The views of a scene show one set of named points, each view turned or mirrored, and shifted as a whole, with a little noise and some points left out.

Scene 1
View 1
(334): [-17   7  -3 -10  15 -18  -8 -18 -13  23  19  33  -4   8  17   0  -2  -2
   2  15 -16  16  -1   2  -5  -7 -13  24  13  -5]
(109): [ 14   8  -1 -12  19  -8  -8 -10  -6   7  26  21  -9   7 -27  -3  16  -6
   6  -4 -14   4  19 -19 -16   5 -30   5  -1   4]
(303): [ -1  25   8   4  21 -31 -13 -31  -7  19   9  36  -3  18 -22   4  18 -14
  -1  -2 -11  27  33   0 -11  14 -15  13 -12 -15]
(103): [  5  21   0  -1 -11 -20 -15 -18   1 -14  23  16   9   3 -12  -1  19  10
  21   2 -17  22  27  -2  -2  -6 -19  -9 -18 -18]
(227): [ -9  19 -12 -18  17  -8  -1 -14 -14  26  24  30  -6  -2   1   3  -1  -9
  -6  20 -17   1   8 -18 -13  -6 -20  19  22  -7]
(41): [ 11  20 -21 -22 -12  17   1   6 -12  29  34 -15   6 -24  -6  16  10   8
  -7  27   8 -13   5  -8  -2 -24  11  -2  18 -11]
(137): [  1  -4   0 -12   0   3 -12  -3  -8  27  29  -1  -2  -1   7   0   8  17
   4  12  -2   4  -7  13   1 -18   7  12   8   2]
(132): [  1   7  -6 -20  13 -18   1 -14 -17  29  11  25  -1   4   9  18   7 -14
  -7  10  11  13  -3   2  -7  10  -2  19  12  -3]
(114): [-11  13 -13 -21  13  -1  -3  -9 -14  35  25  22  -6  -5   9   4  -3  -3
  -6  25 -13  -2   0 -10  -9 -14 -11  21  26  -5]
(152): [-11  12   1  -5  13 -16 -14 -19  -5  10  23  30  -5  10   0  -9   5   4
   9  10 -29  16  13  -4  -9  -9 -22  15   4  -8]
(156): [ 10   0 -11 -25  -8 -15   0  -4  -9  -6  21  15   8  -4  15  12   8   1
  12   7   7  11  -8  -5  -3   0 -14   2   6  -1]
(229): [ -2  -4  -8 -28  30  -2   3  -4 -23  48  20  23 -14   1   8  10  -3 -14
 -15  15   4  -6 -15  -5 -13   2  -7  31  34  13]
(50): [ 11  21  -6 -11  10 -17  -5 -16  -5  -1  20  27  -1   4 -22   3  17 -10
   7  -1 -13  10  27 -20 -15  10 -30   1  -4  -8]
(3): [-19  27  -1   0  26  -6 -13 -22 -11  42  25  29 -13   7 -13  -8   2  -4
  -8  19 -34   5  26  -9 -13 -14 -15  22  14 -14]
(233): [  9   6   7  -8  27 -18 -11 -17  -9  19  17  29 -11  14 -21   0  16 -11
   0  -6  -9  12  18  -7 -15  14 -21  15  -2   3]
(308): [ 10  21 -26 -30  -7   7   7   3 -13  17  29   4   5 -20   0  17   5  -3
  -3  24   4 -12   3 -23  -8 -14 -10   0  23  -9]
(236): [ 11  12   0 -13  16 -21  -2 -17 -14  28  10  23  -1   7 -11  18  16 -17
  -8   2  13  16  11   1 -11  17  -3  13   1  -5]
(235): [ -6   4  -5 -20  27  -3  -3  -9 -19  43  23  23 -13   4   3   3  -1  -9
 -12  16  -9  -3  -2  -7 -12  -4 -10  27  27   5]
(282): [  3  21  -3  -6   1 -13 -10 -16  -6  15  22  13   3   0  -9   5  14   1
   4  10  -8  13  20  -1  -4  -6  -7   4  -2 -15]
(279): [ 12  32 -20 -22 -17 -31   5 -16  -7 -18  11  28  21  -9   3  25  15 -12
  11  11   9  20  17 -18  -5   9 -23 -11  -4 -25]
(270): [  7  11 -20 -29  -8  -8   7  -1 -15  16  19  10   9 -13  16  22   4  -5
  -2  20  15   2  -9  -6  -3  -5  -1   7  18  -8]
(254): [ 11   0 -28 -49  23   5  16   8 -23  23  27  27 -12 -11   9  15  -7 -22
 -10  18   4 -21 -20 -38 -20   4 -32  21  46  18]
(276): [ 14  13 -12 -22  11  -3   0  -5  -8   5  29  18  -4  -4 -19   2  12  -6
   4   5 -10  -2  14 -25 -15   1 -30   1   9   0]
(192): [  7 -13   1 -22  20  -5  -3  -4 -15  28  21  16  -9   7   7   4   5  -2
  -2   3   5   3 -16   4  -8   4  -7  22  16  14]
(238): [ -5  25  -4  -2   2  -9 -11 -17 -10  35  20  10   4  -3  -6   9  11   2
  -6  19  -4  11  19   8  -2 -13   9  11   3 -21]
View 2
(132): [ 11   9  10   7 -20   3  23   5 -18 -12  -9 -20  17  -5   9   3   8 -28
 -10  15  -7  -2  -9   0   1  11   7  10  10 -10]
(229): [ 11  15 -20  10 -28  15   9  -1 -12   8 -18 -28   9   2   3  10   9 -27
 -20  19 -28  -7 -13   6  -3  -3  -2  -6  20  -2]
(233): [ -8   6   8  23  -9  -4  21  20  -9   0   1  -9   2  -3 -12   2  12 -31
   4   6  -8  19   2  -4  24  20   8  -3 -10 -10]
(282): [ -4 -13  21   2  -7 -15  31  -1 -11  -4   3  -3   7   3 -10  19  -2 -24
  -6   4   4  10  -3  -1   3  29  19   7  -3  -5]
(103): [-13 -20  38   7  -2 -14  36   2  -6 -14  13  16  12  -2 -20  21  -4 -39
  -4  -7  20  18   2  -6  11  41  32   8 -16  -2]
(276): [ -9  -2   6  10 -18   4  27   5 -14  14  14  12   4  -8 -13  22  13 -22
 -19  -4  -7   9  -3  -3  15  25  13 -12   2   4]
(235): [  1   6 -17   6 -22   8  11  -3  -8  10 -17 -23   5   7  -3  16   5 -24
 -13  19 -20   2  -9   3   3   6   4  -7  10   0]
(152): [-13  -7   6   4 -12   6  19  -3   2  -7 -12  -2  11   6 -11  18  -3 -39
  -1  15   7  20  -1  -5  15  28  24  -5 -14   0]
(308): [  5 -11   7  -9 -23   0  31 -14 -23  14  13   6  10  -6  -3  36   5  -9
 -38  -1  -9 -10 -14   3 -12  22   9  -2  23  10]
(156): [  8  -3  25  11 -21  10  27  -2 -16 -13   8   9  23 -12  -6  19   3 -46
 -29  -5   3  -8  -7   0  -3  18  20   7  10  -1]
(279): [  2  -6  47  -8 -19  -1  47   2 -31 -19  24  22  24 -22  11  16  13 -22
 -25  -5  21  -1  -6  -9   6  41  25  13   3  -2]
(3): [-15  -8 -12  -9  -9  -6  18  -6  -1  10 -20 -19  -2  17  -7  19  -1 -13
   8  27  -4  26  -2  -4  14  29  14  -8 -13   2]
(137): [  9 -16   7  14 -11  -8  16 -12  -1  -3  -8 -15  13  10 -23  25 -17 -45
 -21   1 -10  -7  -8   9 -19   9  16   7  13  -2]
(192): [ 10   8  -3  23 -20   8  12   4  -7  -3 -10 -18  13   0  -9   9   2 -45
 -18   7 -20  -6  -7   6  -2  -1   7  -1  13  -5]
(50): [-14  -1  19  10 -12  -2  32  13 -15   1  16  11   3 -10  -8  13  14 -22
  -5   0   4  19   2  -7  24  34  16  -4 -11  -3]
(41): [ 11 -25   8  -6 -13 -20  30 -19 -20  18  13  -6   6   4 -15  40  -9  -8
 -36  -5 -16 -15 -13  10 -27  20   9   5  29   7]
(227): [ -5   1  -8  -8 -22  12  20  -7 -11   7 -10  -7   7   2   1  21   7 -16
 -13  19  -7  10  -8  -3   9  23  12  -9   3   6]
(270): [ 16  -4  16  -4 -25   3  30 -10 -23  -5   3  -4  20  -8   5  23   2 -24
 -33   4  -5 -18 -14   3 -15  16  10   9  23   1]
(236): [  8   8  18  14 -13 -11  28  18 -20  -7   1 -18   9  -5   4  -3  11 -22
  -2   9  -8   4  -4  -1   8  17   5  11   3 -15]
(238): [  3 -17  14  -6  -5 -24  28  -6 -12  -4  -8 -21   8  12  -5  18 -10 -16
  -2  14   0   6  -6   2  -9  28  15  14   3  -7]
(254): [  6  20 -23   3 -41  38  15  -5 -22  19   3   4  10 -14   7  24  25 -17
 -44   8 -27 -13 -16   1   7   1  -4 -23  29  13]
View 3
(236): [  4  -4  -2  -8   4   4   5   4  37   9 -19 -19  -4  19  -4  13   9 -16
  13 -19  -6 -11   5  13   4  16  19  29  -4   2]
(41): [  4  -8  25  27 -11  10  10   0   7  39 -33  13 -14  17  29  14  32   8
  11 -37  17  13  -6 -15 -10   1  29  22   3 -20]
(3): [ 12 -19 -26 -19 -17 -19   9 -15   2  26  -3   1  -9  -1  24  13   7  -9
   8 -19   5  -1   5  -3  17  43  12   9 -15  -4]
(282): [  9   1   0  -5 -11  -3  -3   0  19  21 -15   5  -9  36  22  14  11  -3
  10 -13   0  -1   6  -3   9  18  16  18  -2  -2]
(192): [  1 -35  -9  12  13   4  10   4  35  40 -31  -1  -9  17  -6  19   6 -14
  -5 -31   1 -22   0   6   8  22  26  17   9  -2]
(254): [ -4 -39   6  23  -9  18   3 -13  22  45 -35  14   4 -34 -13  15  29 -11
 -19 -41  20 -20  28  32   4   9  38  18  21  -5]
(132): [  8 -19  -1  -2  12   5   2   2  37  13 -27 -10  -4  14  -3   7  18 -14
   3 -23   0 -20   5   9   3  19  26  13  -2  -3]
(114): [ 10 -31  -6   3  -5  -3   4 -10  12  32 -24  10  -6  -4  14   8  24  -7
  -4 -29  14 -12   5   0   8  27  28   4  -2 -11]
(233): [  2  -7 -20 -12  -9  -4   6  -1  29  26  -9  -9  -4  21  -2  23  -8 -17
   8 -15  -9 -10  12  19  17  26  11  29   2  10]
(156): [  7  -9  12  12  -1  12 -13   4  36  27 -32  18  -5  43   8  13  19  -4
  -8 -16   3 -20  15   9  10   4  26  12  16  -1]
(50): [  4   9  -5 -11 -25  -1  -7  -6  23  23  -7   6   0  27   9  22   2  -7
   6  -9  -5  -4  25  22  17  15  10  29   8   9]
(270): [  7 -15  20  16   4  13  -3   0  28  20 -37  10  -4  19  10   5  34  -3
  -2 -28  12 -13   8   2  -4   3  33  11   6 -12]
(137): [  5 -26   1  22  12   1   8   9  24  44 -34  13 -18  45  19  19   8  -2
   3 -29   4  -9 -13 -18   3  18  24  12   7 -11]
(303): [ 10  10 -20 -30  -8 -12  -3  -1  31   3  -1 -15  -3  39   9  16  -5 -15
  16  -2 -16  -8   9   8  19  29   5  24 -11  10]
(227): [  8 -22  -9  -5 -13  -4   1 -13  14  28 -17   8  -2  -6  12  11  20  -9
  -3 -23   9 -11  15  11  12  27  24   9  -1  -4]
(276): [  0  -3  -1   6 -25   5  -2  -8  19  39 -17  13  -3  14   9  24   7  -5
  -1 -20   3  -1  24  20  14  11  18  29  14   4]
(238): [ 14  -5   0  -6  -2  -7   5  -1  15  14 -19  -3 -12  28  27   9  18  -3
  15 -20   3   1  -7 -15   2  23  18  13 -14 -11]
(152): [ 12 -15 -21 -14 -12 -12  -7  -7  17  29 -10  14  -7  31  19  15   3  -8
  -3  -9  -1 -15  12   3  24  35  14   5   1   2]
(109): [ -2  -3 -13  -2 -23   0   3  -5  22  39 -10   6  -3  23   4  29  -6 -10
   4 -15  -5  -3  20  20  20  19  11  33  13  11]
(103): [ 11  18   0 -11 -22  -5 -16   2  21  21 -10  19  -8  65  28  19   3   1
   6   2  -7  -2  15   2  20  14   9  17   6   6]
(334): [ 14 -28 -16  -9   4  -9  -4  -5  23  22 -19   8  -6  19  13   7  15 -11
  -7 -16   4 -23   8   2  16  36  24  -4  -3  -4]
(279): [ 12  23  23  -8 -17  12 -26  -4  33  -3 -20  12   4  41  14   5  30   0
   1  -2   0 -12  30  21   8  -5  21  17   7   1]
View 4
(233): [  3  14   2  16  -4  -7  -9  16  19  -2  -3 -16  -9  16   5  -3  36 -12
  -9  -1  13  13 -30   0  -8  18   5 -13 -28   7]
(334): [  1   9  -5   1   0  -1 -14  15  18 -26  18 -24  -2  30  10   2  43 -15
  -5  23  18  -7  -3  -4 -28  22  -2  -7   2  14]
(3): [  9  27  -5   4  12  15 -21   0  13 -30  23 -21  -6  12   9   3  36   2
   5  25  -4  13 -21   9 -26  22   2 -11 -21  16]
(229): [  5  13   8  -4   3 -25 -36   5  11 -18  -1 -14  16  29  33  -6  37  -4
   9  17  21 -11   5 -12   4  12  12 -20   1  37]
(238): [ 27  18 -18  -6   6   7 -22   8  32 -23   3 -31 -11  11   5  -8  24 -28
   7  21   4  14   6   0 -18  14 -15   0 -10   9]
(282): [ 13  13 -18  -4   3   7  -5  12  31  -8   5 -28 -18  12   4  -4  29 -27
  -1  12   5  17  -3   1 -11  16  -5   1 -11   0]
(276): [ -7  14 -11  -7   8  -5   6  10  18   7   7 -16 -16  15  20  -1  33  -8
  -1   2   2  18  -7  -1  13  16  16  -7 -12   0]
(227): [ -4  20  -9  -6  12  -1 -13  10  18 -20  22 -14  -3  24  18  -1  34   0
   4  18   5   2  -1  -3  -4  18  10 -10  -5  14]
(279): [ -6  13 -32  -7   3   1  15  44  53  -2  20 -10 -26  25  -7 -12  20 -30
 -14   1   8  12  10 -13  12   8  -4  10  -1 -21]
(308): [  3  16 -23 -31  17  -7  -6   6  28  -3  11 -22  -9  18  30  -8  22 -16
  13  16  -1  12  31  -7  22  10  10  -1   8   6]
(235): [  6  17   4  -4   6 -11 -28   2  10 -20   6 -18   8  24  26  -2  37  -3
   8  18  13  -3  -2  -5  -6  16   9 -16  -6  28]
(254): [-24  18   0 -16  15 -27 -14  13  11  -4  19   0  10  34  43  -5  34  14
   7   8  13  -9  14 -17  33  11  34 -19   7  24]
(137): [ 20  -1  -9 -17  -2  -9 -13  -7  16  -5 -11 -45  -4  18  23   0  38 -35
   8  18  16   4  15   1 -18  20  -5  -3   6  16]
(109): [ -3  12  -5   5   1  -5   7   9  15   9   0 -19 -16  12  12   2  36 -10
  -5  -2   6  20 -24   3   1  19  13 -10 -22  -1]
(236): [ 15  16  -6  12  -5 -14 -21  26  35 -10  -9 -13  -5  19   3 -15  24 -23
  -3   3  16   8 -11 -10   1   9  -5 -10 -19  10]
(303): [ 14  19  -8  25  -5   8  -8  28  34 -15   4 -17 -19  13 -16  -7  31 -23
 -14   3   9  18 -36   1 -24  17 -12  -4 -32  -3]
(270): [  6  10 -19 -20   5 -15 -13  19  35  -9   3 -23  -4  28  21 -12  25 -27
   6  14  15  -2  30 -14  12  10  -1  -1  13   9]
(41): [ 23  15 -24 -35  16  -5 -15  -9  27  -2  -3 -36 -11   9  32 -10  19 -28
  23  19  -4  20  38  -1  16   9   2   0   7  10]
(156): [ -3  -2 -18 -13  -5 -10   8  22  30   1   4 -29 -13  30  12  -3  36 -36
  -8   7  19   0  15  -9  -4  17   0   2  12  -4]
(50): [ -5  15 -13   6   2   2   8  21  27   3  10 -14 -22  15   2  -3  31 -13
 -10  -1   3  21 -21  -1   2  16   7  -5 -22  -9]
(132): [  8  12  -5   3  -4 -16 -24  26  31 -17  -1 -16   2  29  10 -11  31 -22
  -1  10  22  -5   3 -13  -1  10  -4  -9  -3  16]
(114): [  3  16  -9 -13  11  -3 -20   4  16 -22  18 -21   2  24  25  -1  35  -6
   9  24   7  -1  10  -3  -8  18   6 -10   3  20]
(103): [  5   6 -25  -2  -1  15  20  17  33   4   8 -34 -32  12  -8   1  33 -36
 -14   4   3  25 -10   6 -19  22  -8   8 -13 -20]
View 5
(50): [ 12  10  -4  -1  24   3  17 -16  -8  34  -4  22   2  25 -21 -14   7  12
   1 -10  18   9  18  -1   0   2   0  13  35  -1]
(279): [ 21  -6 -17  -2  26 -16  -1 -21  -3  49  18  21   4   8 -10   2  23  20
 -17 -19   6  22  35   1   2  -3   8  22  47 -26]
(303): [ 12  15  -7  -5   8 -10  26   5 -22  22   4  19  10  21 -24 -15  -1  24
   9   3  30   5  34 -13   6   1  15  28  44  19]
(109): [  7  11   2   3  26  13  20 -15  -8  22 -11  21  -2  28 -23 -15   2   2
  -3  -6  24   6   3  -4  -5   4  -1   9  25   8]
(137): [ -2 -25  -6  20  23   9   4  14  -7  -6  11  19   1  -4  -9  15 -12  -9
 -23  10  25  -2  -9  -8 -20  -7  13  13  26  -4]
(282): [  8 -10  -4   4  23  -2  10   3 -12  16   9  21   7   8 -14  -2  -2  10
  -5   0  19  -1  20   2  -7  -4  11  13  38  -5]
(334): [-10  -2 -13   9   5   5  12  13 -10   4  -1  19   2   3 -21  23 -11  13
   0  19   7  20  12 -20  -9   2  -3  16  37  -7]
(41): [  8 -31  12   4  43   2  -8   2  -9   2   9  23   2 -22   4  16   0 -10
 -28  -9   9 -18  -2  18 -15 -13   9 -12  25 -23]
(152): [ -5  -1 -13  13  13  11  19   7  -6  13   0  21   6  22 -26   3 -14  14
   9  13  11  11  18  -9 -12   2  -1  17  37  -3]
(235): [-10   8  11  -7  15  13  12  11 -19 -10 -19  20  -2 -12 -19  25  -7   0
  -7  14  11   6 -10 -16  -1   4 -11  -9  24   1]
(114): [ -9  -6   2   1  18   9   5   9 -11  -2  -8  23   1  -9 -15  28  -7   4
  -6  11  -1   9   3  -8  -8   0 -11  -4  31 -16]
(227): [ -5   4   2  -4  19   8  11   2 -11   9 -11  23   2   0 -21  19  -5   9
   2   7  -1  11  10  -6  -4   3 -13  -4  33 -14]
(270): [  5 -16  -7   4  25  -1  -7  -6  -4  15   8  20  -2 -14  -5  26  12  -1
 -31  -4   8  18  -1  -7  -8  -2   1   7  31 -26]
(3): [ -9   5   9  -5  14  11  22  17 -18  -2 -14  25   9   9 -26   6 -20  17
  23  18   3  -6  22   1  -5  -1  -6  -3  36   1]
(192): [ -5   1  -4   8  13  10   7   5 -13  -2  -6  16  -6  -5 -15  20  -1  -7
 -25  10  27  17 -19 -26  -7   4   0  12  22   4]
(254): [-10  12   8  -9  26  20  -2 -21  -4  11 -29  21 -14 -16 -14  37  16 -11
 -26  -4  -8  32 -29 -16  -1  11 -31 -19  15 -26]
(308): [  5 -19   7   0  37   5  -6 -10  -4  16   1  24  -2 -13  -4  19   8  -4
 -23 -12  -1   2   0  10 -11  -5  -4 -10  28 -31]
(229): [-12   8   7  -6  12  10   6   7 -19 -11 -19  18  -7 -22 -14  36   0  -5
 -20  13  13  18 -21 -25   0   6 -11  -5  21  -2]
(276): [  7   3   3   2  32  13  11 -18  -4  25  -9  22  -3  17 -18  -5   7   0
  -9 -10  12   9   0   2  -6   3  -6   1  26 -10]
(156): [  7 -14 -18  15  23   0  -3 -12   0  24  14  18  -4   5  -9  13  11  -2
 -29  -5  18  23   0 -13 -12   0   5  22  32 -18]
(238): [  5 -15   2  -1  19  -8   8  18 -19   4  12  21  11  -8 -10   8  -8  13
  -5   6  17 -10  24  -1  -6 -10  17   9  41  -3]
(103): [ 14 -14 -17  18  27  -1  13  -6  -1  34  20  23   8  33 -19 -19  -2  13
  -1  -8  23   0  32   6 -14  -6  17  30  40  -5]
(233): [  5  18   0  -3  14   6  22  -4 -17  15 -11  18   0  19 -24  -9   1   8
  -1   2  29  10   6 -16   2   5   3  17  29  17]

Which points are out of place in each view (at most two, in the order of its rows)? Write - if all are in place.
view 1 -> (303)
view 2 -> (279)
view 3 -> (137)
view 4 -> (254), (156)
view 5 -> (235), (270)
